Each row is a point on a landscape with many valleys, with its height.
A ball rolls from a point to the lowest of its 2 nearest points, and stops where none of them is lower. Distance is the straight distance between rows; heights are no part of it.
kose: [100  89  85 116 109  72 121  76  78 103  99  93 106  56 126 116 114 103
 112  96  97 100 116 121 113 114  93  83  78 115 102 122  96]  height 667
nim: [117 120 124  88  95 136  78 101 129  88  97  85  90 134  82  85  79 114
 102  84 103  99  93  62 120  94 104 143 110  71 115  75 107]  height 282
peku: [ 75 117 129  85  72 105  82  96 113 108  98  89  57 116  90  85  83 118
  63 105 134 106  74  92  86  97  85 116 105  63  89 111 105]  height 172
dum: [ 98  86  69 108  97 102  86 129  86 107  73 132 103  57 126 127 119 106
 119 132 105  83 101 112  98 109 116  96 109 134 112  77  90]  height 574
mil: [119 107 115 113 121  64  95  94  98  88 130  95  94 145 106  86  98  78
  86  86  78  90 126 107 108  97  92  98 113  70 101 136  74]  height 653
fif: [108  82  79  67 104  93  94 132 101 108 107  83  85  80 117  68  88 102
  99 111 111  70 101  75  69  89 118 113 105  79  69  87  54]  height 502
Safor: [115  85 118  85  78 151  91 123  93 119  75  80  97 103  87  93 109 108
  97 103 108 116  62 100  89 106 115 109 111 109  84  79 100]  height 386
Fika: [ 55  96 100  72  89 100 119  53 116 112 115  63 108  78  75 113  92 120
  97  93 135 113  89 107  92 108  69  99  74 114  98 119 135]  height 253
bomop: [ 97 132 157  97  84 101  86 112 108 103  89  91  57 135  98  86  87 118
  68  95 117 111  77  93  93  88  91 109 107  62  92 115 107]  height 214
meke: [ 55 103  64  89  70 107 107  46 109  84 108 145  96  65 100 112  95  90
  94 113 100 117 118 122 132 131 114 119  86 102 104  77 127]  height 429
sodiv: [135  61  99  88 102  87 115  83  75  88 120  85 112 106 122  53 118  60
  86 124  72 109 120 107 104 115 105 102 105  70  77 128  59]  height 433
fime: [119 106 155  78  81 104 108  81 103  99 107  72  74 127 103  73  94 104
  80  90 114 127  86  91 106 107 100 120 104  80  88 135 101]  height 622
pivuk: [ 64 112  74  94  77 109 104  74 113  76 101 150 106  97  81 106  92  85
  91 109  93 117 106 111 132 118 111 115  83 105 107  66 131]  height 442
mivi: [ 95  81 106  68  96  99  98  75 106 134 120  56 112  74 100 113  96 122
 126  70 147 108  78  95  78  99  96 105 107 128  92 103 104]  height 418
ligir: [ 79 126 147  91  79 146 109  79 115  99  83  94  89 129  66  98  87 112
  83  99  99 129  85 101 124 110  93 113  88  96 115 107 153]  height 281
vazen: [ 93 105 112  84  75 141  80 124 102 123  84  96  72 111  92  94  95 111
  86 104 121 101  60  97  76  92 110 110 119  98  83  81  99]  height 371
ris: [ 80 119 116 125  87 105  78  71 102 129 120 125  81  98 128 130 100 105
 112  71 140 117  95 131 116 109 113 102 107 125 102 103 119]  height 318
Dakul: [134  87  83 108 148  70 132 100  72  95  93  82 151 103  82 109 126  95
 134 106  74  76 123 101  91  99  73  69  99 120 125 107 100]  height 375
Favez: [138  97 125  85 100 129  86 110 101 119  97  72 102 112 113 100  98 111
 125  63 121 114  79  88 100  94 124 120 123 117  88  87  85]  height 421
Tupes: [ 55 119 108 104  85 110 100  75 109 110  99 113  97 104  80 124  91 108
  90  89 126 121  88 115 111 101  95  95  89 119 106  95 144]  height 257
Fege: [109 106  80  79 106 110  84 137 121 111 100  83  79 124 107  81  73 118
  98  93 123  63  83  70  76  84 118 137 118  83  91  49  71]  height 461
beb: [135  80 141  69  90 100 124  77  98 107 109  55  93 116 107  70  98  95
  94  85 108 128 102  87 102 105 105 106 101 101  86 140  89]  height 610
pem: [ 82 121 132 113  82  92  90 114  88 103  98 126  61 114 115  83 100  89
  54 122  93 110 101 119  96  96  98  82  81  68  85 140  98]  height 283
Vab: [115 101 109 121  92 124  79 140  72 116  91 135  92  95 145 122 125  95
 125  99 105 107  91 125 110  92 126  93 115 128 104  83  73]  height 370
viti: [ 87 127  94 122 106  80  74 117 111  98 108 126  89 111 115 107  88  98
  95  85 104  86 108  91 106  82 109  94 101  93  98  95  91]  height 328
Vimag: [122  65 103  93 100  99 134  68  66  89 108  92 114 115 114  72 129  62
  84 122  59 119 128 127 105 122  91  97 101  72  85 128  77]  height 393
Fenid: [120  66 122  89  92 108 139  90  69 109  86  70 117  91 107 100 125  97
 107  93 100 124  97 118  98 110  87  88  81 121  94 112 108]  height 303
fetor: [ 73  62  99  70  74 112 101 110  80 132  97  69  92  59  95  96 111 115
  92 131 116 107  64 105  57  96  84  86  90 112  79 114  97]  height 97
kolu: [ 78  97 106  91 106  91 118  89 106 107  94  63 117  84  74 115 102 120
  99  91 123 101  92  96  83  95  77  84  73 119  96 112 122]  height 306
zapab: [ 62  85  72  84  70 120 112  49 104 100 105 112 101  54 105 107 107  95
  91 109 115 116 105 130 124 131 103 115  88 107 100  89 116]  height 413
Roto: [117  94  66  93 128 101 124  91 115  61  90 105 157  93  55  96  93  97
 125 112  74  74 115  82 108  97  78  90  90 110 129  75 114]  height 380
fal: [111  75  66 109 105  77 130  76  64  88  79 106 107  47 127 112 118  93
 106 119  82 106 127 127 119 124  85  80  82 100 105 121 106]  height 682
gemu: [ 93  80  85 108  94  84 125  87  71  92  88 101  98  65 119  91 117  92
  81 135  80 111 120 124 110 120  89  78  71  87  84 124 101]  height 698
Fuva: [110 103  94  95  96  79  81 109 115  79 111 101  76 119 108  58  89  85
  64 109  96  87 115  79  96  91  94 114  95  42  83 108  69]  height 572
Peze: [112 129 117 129 124  85 100  93 106 101 118 122 104 148  96 122  98  88
 122  58  78 108 110 119 123  91 105  97 117 118 129 109 106]  height 199
dun: [ 54 108  90 115  84  98  90  87 100 114 104 125  91  83 108 123  97 107
  92 106 117 109  96 117 106 108 111  93  93 114  98  95 119]  height 268
fub: [ 92 107  63 123 127  51 101  97  93  67 111 128 113  99  91  99  95  80
  94 120  58  83 134 100 118 105 100  80  93  83 114 102 102]  height 491
mesig: [ 91 109  83 133 115  58 102 115  81  86  98 114  92  90 114 105  98  96
  86 133  66  86 122 108  99  92  98  57  85  89  93 129  92]  height 435
gafid: [110 102  96 125 125 104 107 121  96  76  88 124 128 134  71 107 103  87
 103 109  63 107 104  95 105  89 107  90 111 105 119  79 117]  height 434
Budo: [ 97  89  64 112 112  59 116  78  88  74  99  93 102  60 112  89 102  92
  77 135  75  87 127 104 104 116  92  74  75  78  86 133  87]  height 712
vakes: [109 127 143 103  93 124 118  63 109  99 107 113  88 140 101 108  94  96
  98  68  86 131 102 122 134 109  97 114 108 109 120 121 127]  height 234
Fas: [122  71  64 106 118  99  96 147  70  93  58 127 112  68 116  99 126  90
 105 162  80  83 119 100  85 106  97  74  92 112 108  96  90]  height 544
nukuf: [107  99  96 123 104  76  97 102  84  91 113 111  89  95 126  88 109  84
  84 114  76  98 116 115 113 105 106  87  92  81  85 132  76]  height 387
fimuk: [ 82  98  76 112 117  71 101 122  86 107  85  97 102  52 110 130 103 128
 110 124 106  76 101  96  73  94  94  63  84 115 100 118  92]  height 641
gol: [109  96  83 107 117  82  95 136  69 111  88  93  91  55 135 133 112 120
 125 120 105  79 100 101  68  88 108  65  92 118  99 118  68]  height 628
fetaz: [ 76 136 117 125  88  87  72  67 106 110 126 139  67 108 132 112  88  95
  91  77 129 110 105 120 126 109 114 109 105  99 101 114 112]  height 288
mogot: [127  69  97  95 114  96 132  60  69  83 113  97 124 115 107  91 127  61
 115 106  56 106 144 138 118 125  93 103 114  83 104 117  68]  height 344
Befa: [113  87  58 101 118  61 111  70  95  65 119  92 113  69 109  80  99  77
  92 121  69  80 137 103 117 121  97  89  86  73  97 122  76]  height 722
sem: [ 91 115  82 106  97 111 100  91 114  69 103 154 116 119  83 108  90  82
 105  95  80 114 101 105 134 108 115 117  97 110 120  61 121]  height 430
Lik: [102 101  62 119 121  71  93 121  99  70  94 136 117  89  97  97 106  84
 101 122  71  79 124  89 113 100 110  91 100 101 110  78  96]  height 510
degi: [115  78  59  92  88 116  82 136  88 108  78 121 101  50 131 112 123 100
 121 135 108  74 100 112  90 111 128 119 124 126 103  68  68]  height 583
vav: [113 121 136  90  88  98  98  76 118  80 116  85  77 134 101  78  85  98
  81  86 109 112  96  90 122 100  90 125 102  69 102 126  96]  height 630
Lan: [105 127 110 113 124  81 119  69 119  97 119 106 111 138  82 121  89  94
 141  54  70 100 120 120 126  98  83  90 103 126 132 112 113]  height 254
Duget: [108  67  61 105 102 100 101 128  71  99  53 132 104  50 130 117 118  98
 110 145  95  90 112 123 102 121 107  88  92 125 114  94  97]  height 563
tifi: [104 112  59 110 129  71  90 138 110  90  93 107 117  74 100 108  98 111
 117  98  97  49 113  68  82  80 104  92 104 105 103  71  84]  height 392
Rika: [139  91 131 124 112 111 116 107  82 114 102  95 113 130 118 115 124  93
 121  65  84 120  95 125 111  98 106  95 113 131 113 109  90]  height 297
misi: [ 75 121 121 114  83 115  73  99 106 133 111 111  78 109 112 128  94 118
 104  78 145 105  80 116  89  91 104  95 119 121  96  97 119]  height 341
vere: [156  94 117 105 130  99 100 115  98 101 111  72 120 128 104 100 106  94
 131  64  83  98 101  87  95  86 112 107 126 111 103 103  75]  height 439
nube: [128 113  91 119 130  87  90 119 107  92 110 101 122 114 101 107 104  92
 124  69  87  85 106  92 105  81 104  94 116 114 112  87  85]  height 408
sepa: [127  86  97 126 127 106 103 129  82  83  86 119 126 128  93  91 121  77
  99 125  66 103 108 104  96  94 105  87 121  95 106  89  85]  height 453
torez: [145  69 114  91 108 123 115 117  87 102  82  70 133  98  96  92 118 100
 120  98  95 113  87  93  93 102 107  97 103 119  98  87  92]  height 239
rupe: [ 94  83  96 105 101 105 118 100  77 116  77  94 125  68  99 125 121 114
 123  94 121 105  91 120 101 104  88  86  87 141 115  88 119]  height 480
kufel: [ 81  99  72  91 109  81  92  64 125 114 135  81 118  52 108 123  91 117
 128  78 138  83 101  91  89 116  96 106  94 116 108 102 101]  height 463
Tiz: [103  81  84  83  98  95  99  85 106  92 109  87 115  66 107  92 106  95
 105  96 116  94 102  96 104 111 104 112  90 105  88  95  80]  height 466
lida: [ 87 123  74 115 115  76  78 128 120  95 101 115  99  99 106 109  86 105
 104  86 103  66 109  74  90  77 107  98 103  95 101  74  89]  height 360
vepip: [108 111  79 119 135  62  95 129  96  97  97  94 120  81  98 111 104 113
 118  92  93  61 111  78  81  77  90  71  94 111  99 100  88]  height 426
bek: [ 79  75  68  95  85 105 103 120  89  99  70 115  99  54  94  95 116  98
  84 162  98  92 102 110  90 118 100  90  88 104  93  87  94]  height 313
losok: [ 79  94  97  96 105  94 106  70 103 130 118  75 121  61 103 135 105 124
 131  73 141  99  86 111  88 110  86  94  90 137 111 103 119]  height 441
nane: [ 89 119 118  99  83 137  73 108 112 124  92  98  81 119  96 116  89 119
 101  78 135 101  67  96  93  93 111 112 128 110  97  77 119]  height 357
lusib: [ 73  83  73  91  86 104  96 133  89 110  80 102  92  55  99 110 116 111
  90 151 104  83  86 102  68 101 100  83  96 109  94  94  91]  height 275
Reke: [106  66 115  76  65 142  91  93  84 131  95  80  95  86 110  98 112 107
 107  94 131 124  58 117  90 108 115 116 114 124  83  89  93]  height 403
dabeb: [133 102 133  88 106  80 106  80 111  83 127  71  88 146  98  76  87  91
  96  82  88 101 112  82 111  98  88 117 114  72 103 136  79]  height 640
sebo: [113 138 131 131 114  74  75 118  97 108 116 124  76 144 125 107  97  96
  96  67  92  96 105 109 110  76 103  93 121  93 104 125  87]  height 216
Saza: [ 69  87  89  86  97 100 104 102 105 112  91  79 118  70  74 111 107 121
  98 106 124  93  81  96  76  98  86  88  89 119  96  93 115]  height 345
Tomo: [ 77  92 101 112  93 107 100  90  88 130  98  96 113  70 107 136 113 120
 123  87 134 103  82 122  92 103  95  89  97 143 109  88 119]  height 460
gur: [125  72 117  94  89 139 141  86  80  96  82  89 123 101 101 102 124  90
 111  95  85 137  99 127 117 115  92 101  91 113 107  95 114]  height 292
kelo: [146  96 112  84 124  83 106  94 112  94 120  56 115 123  96  88  89  95
 126  64  93  94 109  72  98  88  97 107 112 102 102 114  79]  height 464
kele: [143  82 123  74 109 106 106 106 103  97 101  51 104 132  90  57  86  92
  98 100  84 102 107  51  83  90 103 112 112  63  89 113  85]  height 509
Zulom: [ 94 121 146 121  92 118  99 119  97  97  75 135  86 147  81  93  95  92
  60 112  76 132  84 110  99  99 107  95 101  78 109 105 134]  height 428
mup: [120  87  91 109 111 106 110 100  94  80 104 108 122 106  98  86 114  78
  99 108  79 107 111 112 115 102 102  96 104  97 105  95  92]  height 479
Rulab: [ 69 102  95  97  83  83  76  72 115 128 146  83  72  68 137 117  84 122
  98  96 142 103  92 108  88 117 100 102 108  94  82 134 101]  height 378
mir: [ 73 110 118  80  59 134  79  87 122 115  98  87  58 110  80  87  81 116
  64 109 134 107  54  87  86 102  88 131 121  76  95  88 126]  height 134
zazit: [140  76  86  91 120 120 118 108  95  81  79  89 147  85  82  98 118  99
 126 105  94  97  98  92 103 102  94  97  99 123 117  72 101]  height 307
nabir: [118  94  97 106 106  92  86 132  71 109 104 100  82  71 147 112 113 103
 120 108 101  88 102 106  84  88 121  83  98 107  83 114  53]  height 614
lebop: [101  99  93  93  84 102  84 121 113  85  99 112  80 105 101  60  95  79
  59 125  98  94 103  89  94 104 104 111  93  51  78  96  71]  height 586
ner: [110  98  93  98 108  95 115  74 102  83 118  98 116  99  99  92 106  82
 103  90  84 106 118 116 124 105  93 100  90 100 103 109  96]  height 478
runir: [ 75  73  64  84  82 112 112 106 103  92  68 104 119  58  63  89 117  97
  82 147 106  92  94 102  92 118  92 102  89 110 101  69 114]  height 349
Roke: [ 67  77  93  88  89  99 107 133  73 119  84  77  87  55  91 112 117 121
  90 150 107  91  82 103  51  91  83  64  75 105  86 121  97]  height 208
vemiv: [135  97 119 129 109 116  96 121  79 110  99 124 109 119 131 113 125  88
 122  75  90 117  92 129 118  92 118 101 123 127 109  93  78]  height 338
dega: [120 102 130  97  88 128  81 117  85 133  99  94  89 109 130 115 109 113
 122  71 128 114  74 115  92  92 120 102 119 128  85  95  84]  height 405
pirod: [106 129 102 103 122  75 114  59 133  99 123  79 113 115  87 114  83 103
 151  51  98  86 110 103 117  96  72  97  88 129 122 118 109]  height 304
banod: [116 105 152 122 109 156 106  93  96  92  88 124 102 155  76  99 104  84
  93  94  58 124 101 109 120 104 119 125 118  94 124  98 124]  height 394
Vum: [126 123 138 103 112 134  84 127 112 104  90  79  94 141  87  94  91 117
 105  73  98 101  87  64 105  84 108 124 118  83 108  86 112]  height 308
Sur: [ 65 123 114 108  94 101 109 101 108  96  83 111  97 125  65 108  88 108
  74  98 102 120  93 101 105  93  91  83  76 101 105 100 143]  height 211
Pagaz: [133  90  91 118 133  80 122  97  80  95 104  97 133 103  95 113 123  88
 135  86  74  89 120 118 109 101  89  83 107 125 128 101  94]  height 311
rivav: [ 88 131 138  93  84 126 120  63 114  90  95 111  89 134  82 101  87 105
  85  86  90 133 100 114 131 109  88 110  91  93 114 116 145]  height 271
bof: [116  87  75  81  93 122  89 150  92 109  88 107  93  77 120  91 117  99
 113 121 107  73  90  99  79  92 128 116 121 110  83  62  59]  height 592
ragud: [ 99  98  96  74  76 110  71  93 115 113 123 101  66  99 129  78  86 100
  89  91 139  89  86  92  94 105 119 141 129  75  74  88  70]  height 459
ger: [ 59  72  71  89  65 114 106  73  95 110  97 107  91  47 112 103 113 100
  80 133 112 110  90 129 108 132 105 110  95 107  93  92 109]  height 396
lotim: [114 101 110 103  87 128  70 118  85 129 110 115  83  92 146 119 113 104
 125  81 129  99  82 120  95  95 129 107 124 125  88  85  70]  height 391
siz: [102  88  60 116 115  79 100 129  87  76  76 140 112  80 101  93 114  84
  91 155  68  89 123  95 104 110 105  81  94  98 104  87 102]  height 523
pekad: [118  84 110 108  92 128 127  69  80  86 103 130 104 125 106  93 123  67
  90  97  61 135 120 144 130 112 106 110 114  86 107 107  99]  height 249
fugu: [ 94 143 115 124 110  73  65 124 104 107 114 123  62 129 130 104  84 109
  92  78 107  81 105  93  98  68 101  95 108  79  95 115  84]  height 280
pudo: [111  96  87  71  85 124  77 105 122 114 114  88  79 109 117  83  83 107
 104  80 138  84  80  81  89 101 125 148 136  92  84  60  75]  height 446
los: [ 91 109 114  91 110  72 113  92 109 105 106  61 103 101  86 106  93 115
  99  82 119  99 101  83  82  87  75  88  76 108  87 128 108]  height 352
purut: [ 83  87  73  88  99  89 102 120 113  84  89  89 110  75  77  79  99  97
  80 128 103  76 105  73  77  99  91  95  83  79  84  86  90]  height 615
molop: [115  98  92  99 112  91  96 104 105  96 106  88 118  84 104 104 106 101
 116  80 111  90  99  92  98  93 101 100  97 115  95  93  84]  height 443
rafu: [ 86  96  72  83  99  92  93  52 127  92 133  91 111  62 112 103  87  95
 116  86 127  90 109  97 114 121 102 124  92 105 100  99  88]  height 481
tupov: [ 65 124 105  99  68 108  73  97 126  93  89 135  74 126  76  94  75  99
  63 107 117 106  85  91 106 102 106 121 101  76 113  71 125]  height 235
segom: [ 52 111  99 105  85 105 107 116  99  96  73 124  98 110  53 105  93 105
  68 126  96 119  84 100  94  98  94  77  74 101  98  82 146]  height 161
ludin: [117  93  98  77 111  87  93 139  93 104 107  84  75 106 120  62  86  99
  93 109 102  77 105  71  66  75 109  98  97  64  67 106  55]  height 526
detap: [132 109 150 102 111 131 102 109 105 105  98  71 103 142  90  97 101 107
 109  76  88 113  91  76 103  96 104 118 113 101 106 112 113]  height 337
Boz: [105 105 120 110  89  91  92 116  82 100 110 110  70 102 131  83 109  88
  73 120  91 107 103 118  99 100 106  85  86  74  74 143  73]  height 342
Dufu: [106 106  62 107 129  80 108  97 118  56 102 127 145 108  58 102  82  88
 128 106  65  74 121  81 115  95  86  95  97 108 135  68 111]  height 399
poro: [ 93 115  60 118 122  70 105  90  95  77  98 145 123  79  89 125 102  96
 129  97  77  94 117 101 126 106 105  93  88 129 128  75 125]  height 436
Kise: [ 85  98 112  89  74 165 120  84 103  95  70 114 113 109  58 106  96 103
 100 108  82 141  88 115 128 116 105 107  88 113 116  68 154]  height 114
gezo: [102 108 140 117  98 147 108 110  98  94  76 125 101 143  66  92 102  91
  74 112  67 133  89 104 109 107 114 107 103  82 115  93 139]  height 410
Zol: [124  84 118  81  99  77  96 108  84 115 117  77  81  91 136  72  98  94
 100  95 106 101 110  91  86  86 112  90  99  90  65 142  55]  height 575
las: [ 57 106 106 101  65 127 106 107  92 106  68 130  88 107  62 100 101 101
  63 129 100 132  72 122 100 109 102  87  85 105  99  80 142]  height 117
zazo: [ 49 110  69 104  98  72  83 116 122 106 105 100  89  73 103 116  81 121
  83 116 111  70 104  81  74  92  96  89  91  83  93 100  96]  height 409
vifo: [ 82 119  85 139 117  51  90 110  91  80 114 132  92 116 103 102  89  87
  82 114  59  89 125 103 114  95 104  73  93  77 101 121 100]  height 468
kazod: [118 106 119  85  96  91  91 122 109  95  94  81  67 133  92  58  80 107
  65 111 101  96  94  66  78  85  88 109  97  42  82 104  81]  height 552
lisi: [115 101  85 100 105 104  82 149  89 100  99 114  88  84 131  95 112  97
 110 113  96  77 101  95  87  87 124  97 110  98  82  85  57]  height 601
Fol: [127  98 120 112 122 102 124  92  97  99 108  83 121 132  91 111 112  92
 119  76  74 107 110 112 107  99  93  90 106 123 117 113 101]  height 229
Sak: [134  87 129  82 102 102 105 116  95  97  91  67  94 137  90  50  89  85
  73 122  81 109 100  62  73  96  95 105 106  45  80 120  82]  height 530
dupip: [ 80  95 109  84  88  93  82  77 107 140 140  70  84  78 121 118  90 127
 116  76 151 107  81 103  79 101  91 104 115 116  83 119 110]  height 397
guv: [ 98 124  91 102 114  74  73 125 105 108 118 100  62 111 138  92  79 110
  96  88 113  66 109  78  86  76 107 108 102  69  80 108  60]  height 335
fus: [ 91 101  80 123 118  62 107  95  90  99  98  96 108  60 114 120 103 112
 106 107  97  85 110 103  96 101  96  72  79 113  99 123  95]  height 654
Ren: [102  83  76  58  86 112  93 131 111 116 102  80  77  94 101  63  82 102
  90 112 116  72  81  75  65  92 118 135 117  77  76  66  62]  height 482
Ranuz: [ 97  93  76  90  90 106 101 130 119  81  83  95 102 102  72  65  93  86
  64 134  93  88 102  71  79 100  93 101  88  60  83  75  84]  height 602
feb: [137  77 128 103 104 135 115 123  86 105  81  77 121 122  91  86 117  93
  99 111  79 122  89  94  88 104 108 100 105  98  91  99  98]  height 301
sinu: [ 53 115 103  93  69 111  77  78 133 115 122  98  71 109  88 108  81 121
  78  96 148 103  72  93  90  99  83 116 121  92 102  91 137]  height 170
Zase: [ 71 100  97  93  66 146 106  93 103 101  71 119 102 102  63 105 101  97
  81 118 101 130  72 116 116 117 113 104  97 116 109  64 141]  height 75
fav: [124  96 111  70  97 120  81  94 111 120 113  75  82 109 120  89  83 112
 122  65 143  99  80  79  96  95 124 136 136 102  84  81  79]  height 437
lar: [ 98 135 100 110 118  81  91  86 131  94 116  88 102 122  91 115  79 105
 125  60 118  89 108  80 109  83  85 104  98 108 118  99 105]  height 347
nimi: [ 99 116  98 106 110  62 103  74 107  92 127  82  95 101 108  94  94  89
  98  81  99  93 120  99 115 100  85  97  83  95  95 136  92]  height 444
zun: [114 139 127 132 109  97  75 105 106 100 111 143  91 147 116 113  94  87
 103  62  95 113  94 113 125  87 117 109 126 106 118 100 103]  height 133
Vog: [137 101 148 123 122 142  99 105  95  97  97  95 109 159  82 101 109  87
 108  84  65 105 104  95 109  99 115 120 129  97 119 108 102]  height 369
damir: [148  90 117  70 118  92 109  86 120  87 118  44 112 130  86  72  72  99
 126  80  85  90 117  51  98  86  92 118 112  83 104 115  81]  height 484
povuv: [ 97  99 102 124 112  89 126 104  70 115  74 115 123  82 102 139 124 110
 135  83  99 111 102 125 112  95  85  74  84 150 127  88 138]  height 483
duk: [101 100 107  98 113  56 101  88  99 112 120  67  93  86 117 100  94 107
 107  80 113  92 110  87  86  91  90  90  84 105  78 142  82]  height 401
legap: [ 83 110  72  96 116  59  79 112 121  98 118  85  78  93 118  90  75 116
  90  95 112  60 117  64  78  80  93 110  92  65  81 101  68]  height 377
loz: [ 95 108  71 104 111  99 103 109 114  69  88 134 131  99  71 111  98  93
 118 105  86  95 106  89 115  99 106 100  93 125 126  55 120]  height 416
per: [116  75  94 111 101 108 125  64  69  80 103 135 111 113 106  98 130  58
 102 109  52 124 143 147 133 117 100 106 120  81 107 108  86]  height 296
Nubi: [ 90  67 117  86  83 100 122  99  72 125  90  69 105  72 105 104 115 112
 100 109 120 115  86 118  80 104  88  85  76 118  81 120 100]  height 215
zibe: [137  89 116  87 111  91  97 131  86 110 108  81  88 119 121  69  96  94
  99  94  94  95 102  82  77  75 109  90 110  80  70 119  62]  height 550
mek: [118 120  83 106 131  76  89 104 128  82 114  85 117 116  86 106  84 100
 123  63  98  73 111  72 102  75  89 101 100 102 117  87  89]  height 379
Pugu: [ 78 111 106  97  87  85  73  87 107 117 127  98  64  87 138 103  87 110
  91  95 132  97  96 101  93 105 107 109 105  81  75 129  78]  height 355
Lol: [ 46 101  70  93  95  88  92 124 118 113  95  93 103  71  77 116  93 124
  87 119 114  72  84  81  61  87  85  85  94 103  97  86 117]  height 381
Ter: [124  99  84 110 139  65 117 121  87  93  90  78 145  88  77 110 115 111
 124  97  90  65 110  78  76  81  74  64  90 120 111 102 103]  height 438
rut: [115  80 111  86  83 153 146  59  98  89  79 100 135  95  80 106 108  97
 122  95  68 135 112 125 128 116  79 108  91 112 113  88 131]  height 221
zita: [ 90 123 118  94  81 135  77 103 135  84  83 108  85 135  65  88  75 106
  78 104  98 106  88  70 117 100 104 131 101  69 124  66 124]  height 259
dudol: [ 49 105 103  78  79 103  98  65 126 103 114  73  86  99  75 101  82 117
  78 100 141 111  83  93  97 104  73 112  90  88  96 114 127]  height 210
Val: [ 44 113  79 113  76  92  71  96 122 119 120 127  83  87 106 128  83 113
  89 108 125  92  91 101  88 105 110  99 111 106 100  89 128]  height 233
feni: [119 102 133  99  88 134 126  66  96  97 104 113  95 127 106 100 112  85
  90  79  76 141 106 136 131 115 100 115 104 101 111 116 116]  height 186
baz: [ 86 134 149 113  92  83  94 116 103 100  93 109  64 140  98  90  91 106
  55 106 102 108  94 102  89  84  80  86  91  70  94 136 114]  height 273
dat: [ 70 106  64 101 111  59  89  99 126  87 113  86 100  69 101 105  81 111
  87 101 110  67 117  69  83  95  93 100  82  79  95 104  86]  height 414
bebu: [ 95  92 114  82  81 169 130  67 114  93  76  97 134  98  62 102  92 110
 121  98  78 130  98 111 133 119  89 113  84 118 112  76 144]  height 159
neb: [138  77 138  84  95  87 114  97  86 117 110  71  93 115 126  74 108  92
  99  83 102 122 103 100  94  96 106  96 103 105  77 142  74]  height 596
feke: [ 61  68  58  81  58 124 111  89 104 106  81 108 108  47  80  96 118  95
  79 149 108 102  77 115  94 124  94 118  99 118 103  71 123]  height 373
muru: [ 80 121 105 118  91  81  80  77 104 104 119 114  70  93 137 100  91  94
  81  91 116 104 109 113 119 108 110 104  95  86  86 133  89]  height 324
Mude: [104 113  84 125 136  75 103 111 105  71 106 125 131 131  66 117  90  86
 120  93  62  86 116  92 112  85  96  85 105 108 130  80 114]  height 417
netor: [ 69 122 119  96  85 132 116  91 117  91  77  97 104 124  50 108  78 112
  85 103  94 123  90  92 113 101  88  96  75 103 114  92 160]  height 252
mep: [139  83  64  97 133  98 114 105  99  74  89 104 153  82  75  98 118  94
 131 105  87  74 113  86 108 101  90  94 102 122 129  74  96]  height 346
Leze: [ 95 109  78 121 119  78 121  83  81 103  89 132 123  75  95 140 115 106
 145  82  89 105 110 117 122 103  92  85  85 144 135  83 137]  height 458
gabeb: [ 46 113  88 100  64 103  71  93 126 114 114 126  73 105  91 108  81 109
  71 110 129  95  85  96  89 101 100 114 112  89 102  85 130]  height 202

Call two points neighbours if one is among the 2 nearest of the other. Go from one point of each pair to the other, from neighbour to neighbour, staying as low as possible. Name the highest point that can't be avoided.
zun / mir -> dat
torez / fetor -> Ter
fetor / Zase -> Fenid
Fol / torez -> dega
Zase / sinu -> dun
Zase / feni -> ligir
fetaz / torez -> Safor

Where does a ball stop that starts at each point below?
pivuk -> fetor
Reke -> fetaz
dabeb -> Fol
kele -> zun
mup -> torez
purut -> zun
Fas -> mir
Fege -> Fol
ragud -> Fol
gol -> mir
Befa -> mir
molop -> zun
vepip -> zun

For each start below, name every point that the ball comes to, in order.
Ranuz -> lebop Fuva kazod Sak kele damir kelo vere nube mek lar pirod Lan Peze zun
Tiz -> molop nube mek lar pirod Lan Peze zun
fif -> Ren Fege pudo fav Favez dega lotim Vab vemiv Rika Fol
